Points on a hilly landscape, in no order, each with its height.
A ball rolls from a point to whichever of its 6 nearest points has the largest drop for the distance, and stops where none of them is lower. Distance is the straight distance between rows; heights are no part of it.
<348>: [151 155 147 106 116  30  97  65]  h=228
<10>: [ 39 117  73 126 169 130 117  58]  h=356
<297>: [ 87  96 103 113 109  98  93 128]  h=472
<200>: [166 171 181  81  80  59  79  57]  h=246
<466>: [120 102 140  90  83  71  76 125]  h=207
<410>: [ 87  67  75 107  83 124  98 126]  h=287
<714>: [155 158 157  95 103  41  92  64]  h=231
<417>: [132 141 114 127 142  38 112  79]  h=186
<300>: [134 111 159  72  74  68  64 114]  h=224
<187>: [ 53 113  76 127 153 130 113  86]  h=598
<636>: [141 125 177  62  61  73  55 105]  h=271
<463>: [ 70  66  55 105  81 148 104 105]  h=388
<713>: [110  78 113  94  75  92  85 137]  h=194
<535>: [ 53  89  74 117 116 136  94 108]  h=702
<697>: [ 68 108  93 124 127 103 101 118]  h=863
<656>: [ 95 132  99 130 157  75 116  97]  h=112
<680>: [ 83 119 104 119 134  91 102 115]  h=656
<392>: [ 95  76  95 108  86 106  89 132]  h=54
<589>: [158 163 188  73  74  64  68  70]  h=254
<152>: [107  61  73  98  63 117 106 132]  h=269
<356>: [156  52 101  58  31 103 134 136]  h=456
<73>: [142 148 159  91 103  44  82  84]  h=226
<690>: [142  66 124  75  53  90  83 138]  h=25
<619>: [138 145 169  78  86  56  73  92]  h=232
<547>: [ 97 129 111 120 139  68 107 108]  h=352
<271>: [122  58  65  76  43 129 143 135]  h=425
<262>: [ 85  61  59 103  71 140 111 116]  h=333
<15>: [121 137 134 108 124  51 102 101]  h=218
<622>: [101  94 126  97  95  79  86 131]  h=253
<596>: [ 24  88  56 107 131 154  98  60]  h=190
<144>: [ 18  98  60 107 142 148  98  54]  h=204
<431>: [121  61 103  88  59  99  94 137]  h=183
<199>: [ 38  57  18  71  92 165 105  39]  h=206
<696>: [ 93  61  45  93  60 151 127 108]  h=370
<638>: [143  59  78  61  30 114 152 142]  h=500
<409>: [155 162 177  86  93  54  83  65]  h=234
<440>: [ 74 128  83 137 162 101 121  88]  h=423
<239>: [ 38  67  45 100 100 162  97  66]  h=62
<376>: [ 57  62  27  85  78 169 112  66]  h=249
<173>: [ 15  64  36  81 108 162  95  31]  h=182
<172>: [103 122 125 111 122  67  96 119]  h=263
<362>: [ 66  91  86 121 115 118  97 119]  h=797
<490>: [ 71 120  93 127 144 100 104 109]  h=802
<415>: [129 139  97 141 157  45 117  76]  h=147
<452>: [121  55  88  91  56 109 106 135]  h=243
<569>: [126 139 146  95 118  44  89  99]  h=223
<484>: [110 126  69 164 187  74 125  53]  h=111
<307>: [144 110 162  64  60  73  56 110]  h=255
<406>: [ 80 131  71 147 178 100 132  64]  h=158
<602>: [107  61  50  84  50 141 140 119]  h=407
<441>: [158  57 117  60  35  94 100 134]  h=270
<420>: [108 136  81 151 174  72 127  74]  h=70
<279>: [ 66  74  71 109  99 135  99 115]  h=493
<281>: [ 73  62  33  84  67 161 122  86]  h=320
<322>: [100  84 109 103  87  93  88 133]  h=215
<641>: [ 33 104  67 117 145 144 103  76]  h=328
<664>: [130  82 138  77  66  76  73 128]  h=159
<292>: [145  76 140  64  49  80  72 129]  h=151
<538>: [ 50 102  76 125 135 132 102  96]  h=690
<57>: [127 136 161  84  98  50  79  98]  h=227
<673>: [139  55  89  74  42 105 118 139]  h=367
<669>: [ 32  91  61 110 128 152  94  71]  h=225

For each start below, name the point where the ball stops.
<619> -> <420>
<73> -> <420>
<187> -> <239>
<673> -> <690>
<463> -> <392>
<172> -> <420>
<680> -> <420>
<362> -> <392>
<538> -> <239>
